A landscape with many valleys, sampled at points; each row gives a point and its height.
A ball rolls from a point to the lowest of its 2 nearest points, and stops where none of them is lower. Distance is the straight distance between rows; heights are no part of it.
<494> height 588: [136 110 130  92 100 141 136 111  58 184 116 152 168 115  97  70 113 182
 138 136 102 177 130 111 143]
<31> height 785: [160 152 124  92  92 179 113 125 134 171 115 213 124 118 114 139 146  85
 147 130 114 187 110 132 119]
<353> height 525: [118 177 127 146 124 138 119 114 173 121 141 128 113 128 140 155 126  91
 133 159 154 121 135 131 128]
<607> height 305: [123 139 113 145 111 183 168 117 154 171 168 186 153  88 152 172 138  97
 127 184 156 155 157 110 104]
<106> height 587: [159  99 116 127 115 142 164 143 128 146 105 104 131 141  83  97 103 168
 119 106  72 129 131 118 180]
<105> height 490: [144  71 126  85 154 134 160 157 123 161 125 178 104 102 123 203  82 172
  82 103  97  89 107 148 149]
<331> height 659: [ 62 169  94 102 171  84  94 141 140 139 124 136  63 132 128 148  95 172
 131 102 135 118 101 163 137]
<352> height 673: [124  93 158 152 132 134 141 129 135 103 129 156 160 112 140 178 152 102
  89 128 167  77 133  99 113]
<953> height 665: [144 149 117 166 153 164 129 163 170 122 123 135  49 185 168 146 126  73
 158 138 111 122  89 143 146]
<227> height 648: [ 91 153  92 121 142 140 119 158 164 176 126 159  94 149 102 133 114 175
 131 100 106 141  96 121 158]
<918> height 509: [148 116 120 150 188 149 155 151  85  91 139 112  50 149 213 183 108  88
 135 156 132 105  98 154  91]
<788> height 464: [143 147  97 159 115 129 179  85 174 135 147 117 152 126  98  98 116 111
 139 168 139 134 175 102 128]
<843> height 585: [202 104 146 104  84 147 141 166 166 169  97 118 167 139  79 151 136 117
  86 117  57 124 122 135 165]
<1024> height 298: [107 147 106 113 138  88 103  80  88  83 133 142 124  84 141 116 101 128
 125  98 166 105 121 120 114]
<853> height 768: [ 57  78 156 151 132 121 121 180 196 141 146 126 150 136 119 196 152 173
  86  96 162  74 155 106 111]
<27> height 702: [124 123 137 197 159 181 138 176 156 111 124 127  86 202 155 113 153  81
 142 137 119 126  83 100 155]
<540> height 568: [ 94 173 118 164 108 144 103  96 148 135 148 157 147 133 116  75 169 101
 168 109 164 163 105  97 117]
<279> height 543: [168  17 119 146 144 185 198 162 126 151 133 182 159 137 114 152 145 176
 102  99 111  98 140  80 137]
<864> height 701: [ 83 140 119  95 158 120 110 115  77 135 110 177  78 129 120 100 120 128
 144 102 137 155 105 134 127]
<870> height 631: [ 80 185  86  96 137  93  87 111 155 141 133 149  86 126  99 103  93 153
 163 103 141 131 114 142 135]
<272> height 646: [164 129 150 162 119 155 128 130 134  89  95 119 147 150 133  97 161  46
 131 116 112 128 101 108 148]
<693> height 830: [ 91 143 149  89  98 159  78 155 126 182 107 193 143 133 114 134 192 130
 142 125 130 211 109 125 121]
<302> height 691: [134  98 145 201 149 189 165 145 117 116 129 133 130 175 152  99 160 105
 133 146 117 126 109  89 158]
<313> height 632: [ 98 179 110  98 127 108 126  92 131 173 155 127 134 100 125 104  87 156
 153 167 156 149 159 142 134]
<1116> height 445: [182 162 138  93 112  90 109 134 119 118 130  52 134 102 148 164 115 120
 117 164 113 120 159 186  76]
<729> height 503: [174 164 187  98  94 128  98 147 114 141 105  91 128 144 157 144 145  85
 137 191 114 178 135 177 113]
<1128> height 805: [116 150 151 107  96 189 109 136 103 163 111 203 120 138 131 113 170  82
 159 151 132 208 115 125 118]
<388> height 361: [112 120 151 142 162 104 113 172 104 100 120  76  91 141 179 177 136 148
 101 132 131 107 120 142 107]
<716> height 517: [188 138 135  94 103 105  92 137  95  83  90  73 135 135 122 123 134  88
 127  93  99 124 109 164 110]
<236> height 485: [ 79 112 112 127 184 122 135 152 120 131 140 147  67 131 172 167  93 148
 116 132 141 116 105 136 139]
<1068> height 481: [164 171 162  78 113  95  76 144 112 116 109  76 118 132 152 138 140 101
 147 147 118 154 134 192  80]
<83> height 583: [119  76 143 180 125 188 183 168 136 160 147 131 157 151 142 143 158 153
 106 168 126 155 151  89 133]
<395> height 524: [122  94 119 101 171 140 163 144 103 150 129 156  79 114 147 174  68 162
 107 132 111 118 112 143 147]
<683> height 378: [157 122 120  75 121  76 110 135 126 146 109 111 117 101  86 158  79 192
  97  99  90  99 124 168 149]
<309> height 297: [ 91 118  78 151 140 119 157  96 122 133 173 148 139 115  87  74 110 183
 133  99 151 127 135  84 139]
<1087> height 215: [102 132  88 127 144 102 132  76  99  98 156 161 115 101 105  83  90 152
 145  91 156 110 114 105 141]
<48> height 434: [129  89 128  90 138 112 140 155 119 156 108 129 115 122  91 173  86 213
  80  96  94  99 121 139 159]
<652> height 486: [100 149 118 180 140  92 108 127 192  73 143  73 108 151 134 128 150 123
 131 113 151  89 132 128 111]
<1067> height 474: [170 145 127 142 114 113 146  97  95  78 122  71 137 106 168 120 127  76
 139 167 139 129 158 142  90]
<776> height 551: [199  88 126 106 130 116 131 148  69  86  85  58 124 133 135 123 104 121
 115  85  64 104 106 155 125]
<1115> height 548: [114 156 120 141 118  70  86  93 176  99 135 102 170 126  93  77 160 124
 146  98 141 103 126 117 121]
<1038> height 571: [107 174 140 152 108 145 126 104 121 143 139 116 130 149 133  57 127 112
 185 182 147 181 146 126 126]
<91> height 191: [101 176 148  96 133 101  91  97  70 118 129 109  99 113 175 116 119 115
 167 176 165 178 155 164  79]
<575> height 479: [112  95 116 143 117 175 165 140 161 160 161 166 164 113 131 168 149 151
 105 148 145 141 164  99 118]
<599> height 468: [108 163 155 148 116  95  69 163 200 122 125  82 136 158 128 142 181 142
 128 129 124 108 111 145 139]
<1013> height 606: [102 175 133 161 125 166 130 149 139 167 141 119  88 170 160 105 129 117
 164 185 137 181 132 131 136]
<758> height 493: [ 62 158 115 145 130 106 105  76 140 122 177 141 163 106 124  82 145 147
 154 115 189 147 120  95 117]
<1059> height 597: [ 78 135  96 133 128 137 123 158 215 168 150 138 117 132  83 159 125 201
 128 101 126 114 131 121 143]
<219> height 772: [139  68 177 174 149 140 128 167  92  83 101 104 124 152 163 147 170 130
  94 114 115  92 101  97 146]
<359> height 399: [120 173 121 160 135 101  87 159 195 104 114  63  94 174 121 120 149 126
 146  99 110 106 111 147 140]
<34> height 705: [ 84  73 156 143 163 138 150 174 172 136 147 151 121 134 141 216 118 147
  77 107 162  69 162 120 107]
<289> height 558: [153 132 156  91 122 127 105 131  47  95  86 104  92 142 147 109 134  94
 143 141 101 176 121 162 112]
<771> height 600: [119 185 112 118 115  96  75 109 168 119 131 120 121 131 100  93 140 124
 161 109 134 125 112 143 133]
<533> height 292: [148 125  84 124 137 106 150  75 142  92 133 156 115 106  78 100  83 128
 135  74 132  81 116 111 147]
<350> height 677: [ 64 152 108  78 157  86 102 139 125 166 133 114  79 109 145 171  81 179
 120 134 133 140 136 178 129]
<267> height 560: [215 110 154  87  83 123 139 131 128 163  94 104 186 119  73 107 113 106
 111 127  62 140 137 155 158]
<688> height 599: [ 88  97 141 120 147 134 162 132 122 127 162 144 108  97 177 208  82 135
 103 163 167  92 164 147 119]
<704> height 564: [128 148 140 156 126 103 116 127 159  91 129  85 146 134 141 146 153 106
 121 144 160 100 145 125 111]
<269> height 556: [123  89 134 126 177 129 158 148 100 102 152 125  78 109 205 215  95 111
 113 161 157  90 132 142  97]
<151> height 609: [119  94 122 139 127 160 142 106  53 143 123 154 157 119 119  45 130 169
 141 124 116 173 127  90 149]
<58> height 532: [150 154 170 107  90 125 110 114  99 151 115 125 151 129 128 102 133 113
 146 166 123 172 136 148 132]
<275> height 319: [157 164 119  63 120  70  88 114 133 135 116 109 123  94 104 155 100 155
 118 111 113 106 133 179 120]
<28> height 605: [156 104 152 116 125 115 140 127 128 116 117 134 151 105 120 173 122 123
  85 118 129  87 136 122 128]
<70> height 694: [144 127 115 163 104 156 120 127 168 111 127 157 155 142 110 109 172  81
 136  96 124 127  97  87 139]
<669> height 414: [147 142 113 135 136 109 156  92  89  90 152  86 116  94 161 146  89 111
 122 169 154 108 167 146  90]
<877> height 338: [136 164 119 114 140 108 111 121 105 105 129 106  82 101 170 166 108 115
 131 145 142 122 133 169  96]
<606> height 487: [171 125 128  96 103  84 125  91 119 129 109 104 181 101  83  88 112 141
 119 108 103 110 139 130 147]
<1048> height 473: [127 140 108 181 126 105 139  73 180  84 147  99 153 140  96  61 145  87
 149 123 145 110 136 101 136]
<527> height 678: [109 151 114 127 137 154 123 142 130 157 120 173  88 157 127 121 128 121
 151 116 118 161 105 125 143]
<980> height 740: [178 134 116 122  94 158 113  97 147 105 106 196 159 122  95  94 162  31
 145  83 118 127  90 105 136]
<619> height 540: [178 122 163  78  96 120  86 150  90 117  75  94 110 156 110 116 133 102
 139 112  72 165 112 178 137]
<16> height 447: [158 143 155 130 101  92 113  81 103  81 118  73 181 113 142  79 150  81
 144 156 147 133 148 131 111]
<582> height 448: [134  99 121 161 184 129 147 163  97  87 122 110  71 162 177 153 119 123
 127 116 118  86 100 128 125]
<173> height 386: [184 146 128  60 116  57 101 114  84 116 118  68 142  90 124 133 104 149
 116 127 110 105 128 180  89]
<620> height 549: [156  83 122 139 130 127 166 122 116 109 119 119 149 125 103 115 116 145
 101 108 106  92 136 109 156]
<146> height 636: [136 182 139 154 126 157 122 162 165 141 120 104  60 168 163 154 125  83
 139 177 119 164 122 161 131]
<969> height 733: [153  88 158 168 142 129 141 135 103  69 121 125 138 131 169 155 164  91
  94 125 147  76 123 108 123]
<707> height 463: [151  37  97 126 134 156 171 119 111 134 144 202 172 100  93 126 143 175
 110  69 116 100 118  75 136]
<640> height 766: [ 49 122 103 126 129 123  96 132 143 139 162 182 156 106 120 133 173 172
 118  80 166 125 100  91 133]
<449> height 645: [127  47 129 212 164 201 192 158 121 135 160 149 146 174 142 105 152 154
 116 146 121 125 142  76 144]
<45> height 575: [144 104 165 100 134 152 117  99  10  97  91 131 117 135 137  65 125 108
 151 141 108 183 130 140 124]
<210> height 526: [118 160 172 121  99 123  67 184 177 165 102 104 141 167 116 151 179 139
 123 112  98 140 100 139 150]
<660> height 615: [152 121 173 158 113 164 119 120  79  92 101 115 142 150 156  75 158  52
 139 146 116 162 122 117 136]
<637> height 598: [173  47 109 139 124 179 206 170 160 157 121 150 153 148  77 143 133 178
  97  96  76 108 148  99 150]
<87> height 649: [104  79 163 150 151 120 157 153 138 104 143 115 123 120 170 214 114 115
  83 145 177  69 187 127  89]
<125> height 725: [ 49 118 111 125 154 123 105 134 104 148 139 191 111 128 130 109 148 160
 134  90 156 148  84 101 140]
<711> height 379: [152 168 113 122 116  95 117  69 102  86 126 114 141 107 126  83 111  91
 157 117 151 119 132 130 119]
<852> height 838: [ 43 100 134 145 130 127 110 148 181 132 166 150 176 116 109 163 177 175
 102  90 186 103 125  95 110]
<252> height 516: [ 76 122 108 118 126 115 122 134 173 171 158 132 168 111  98 124 131 203
 124 119 147 118 143 118 133]
<71> height 269: [ 96 197 123 118 145 111  83 128 130 117 144 105  81 122 182 151 117  92
 157 171 170 149 133 173  82]
<202> height 764: [181 155 123 102  91 161 126 105 135 140 111 191 161 107 103 116 148  45
 146 117 115 158 125 115 122]
<375> height 404: [ 63 123 103 140 129 106 129  92 143 151 187 135 190 109 108  76 142 205
 142 113 177 139 140  96 126]
<323> height 398: [155 121 115 182 107 105 167  75 194 104 128  91 168 135  98  89 140  82
 131 172 127 119 176  91 118]
<206> height 624: [189  74 114 138 102 158 193 151 188 165 108 125 169 140  68 145 123 145
  93 131  64 119 156 111 149]
<959> height 656: [100 160 107  95 135 117 138 120 131 175 139 129  96 103 131 148  73 171
 118 159 125 147 149 162 136]
<675> height 446: [ 93 157 126 145 126 164 151 130 175 157 165 157 119 122 162 175 119 107
 131 180 163 139 150 127 113]
<368> height 565: [126 116 163 100 117 137 138 115  45 171 112 134 147 106 133 102 113 150
 133 165 117 179 138 131 144]
<441> height 594: [137 129 158 153 120 170 140 113  55 122 102 124 125 160 150  50 138  97
 160 163 114 181 138 123 141]
<158> height 530: [184 144 115 106  93 107 133 112 181 154 108  92 181 128  59  97 113 128
 135 134  73 127 146 141 153]
<629> height 603: [100 155 134 128 111 118 142  87 113 157 150 112 166 118 131  76 121 155
 157 175 159 163 155 119 133]
<617> height 380: [146  96  84 119 126 132 144 110 137 118 126 191 144 116  81 115 127 153
 115  57 114  85  99  87 147]
<1066> height 437: [184 125 119  92 112  89 118  83  74  77 109 108 154  92 112  89 106 107
 130  96 113  98 130 130 130]
<97> height 433: [ 80 135 115 129 179 101 118 172 117 114 144  93  44 136 189 197 103 151
 114 129 140 114 112 163  99]

For each start below, name the point where the ball stops.
<853> | <388>
<151> | <275>
<980> | <716>
<494> | <275>

Call two points neighbours if one is among the 2 nearest of the other. Go from one point of each pair to the other, from neighbour to neighbour, staying as low as possible. Name the highest point that can't be avoided.
<323> and <359> | <27>
<620> and <1087> | <206>
<388> and <1087> | <219>
<359> and <607> | <704>
<323> and <1038> | <350>
<275> and <388> | <395>
<91> and <1087> | <1067>
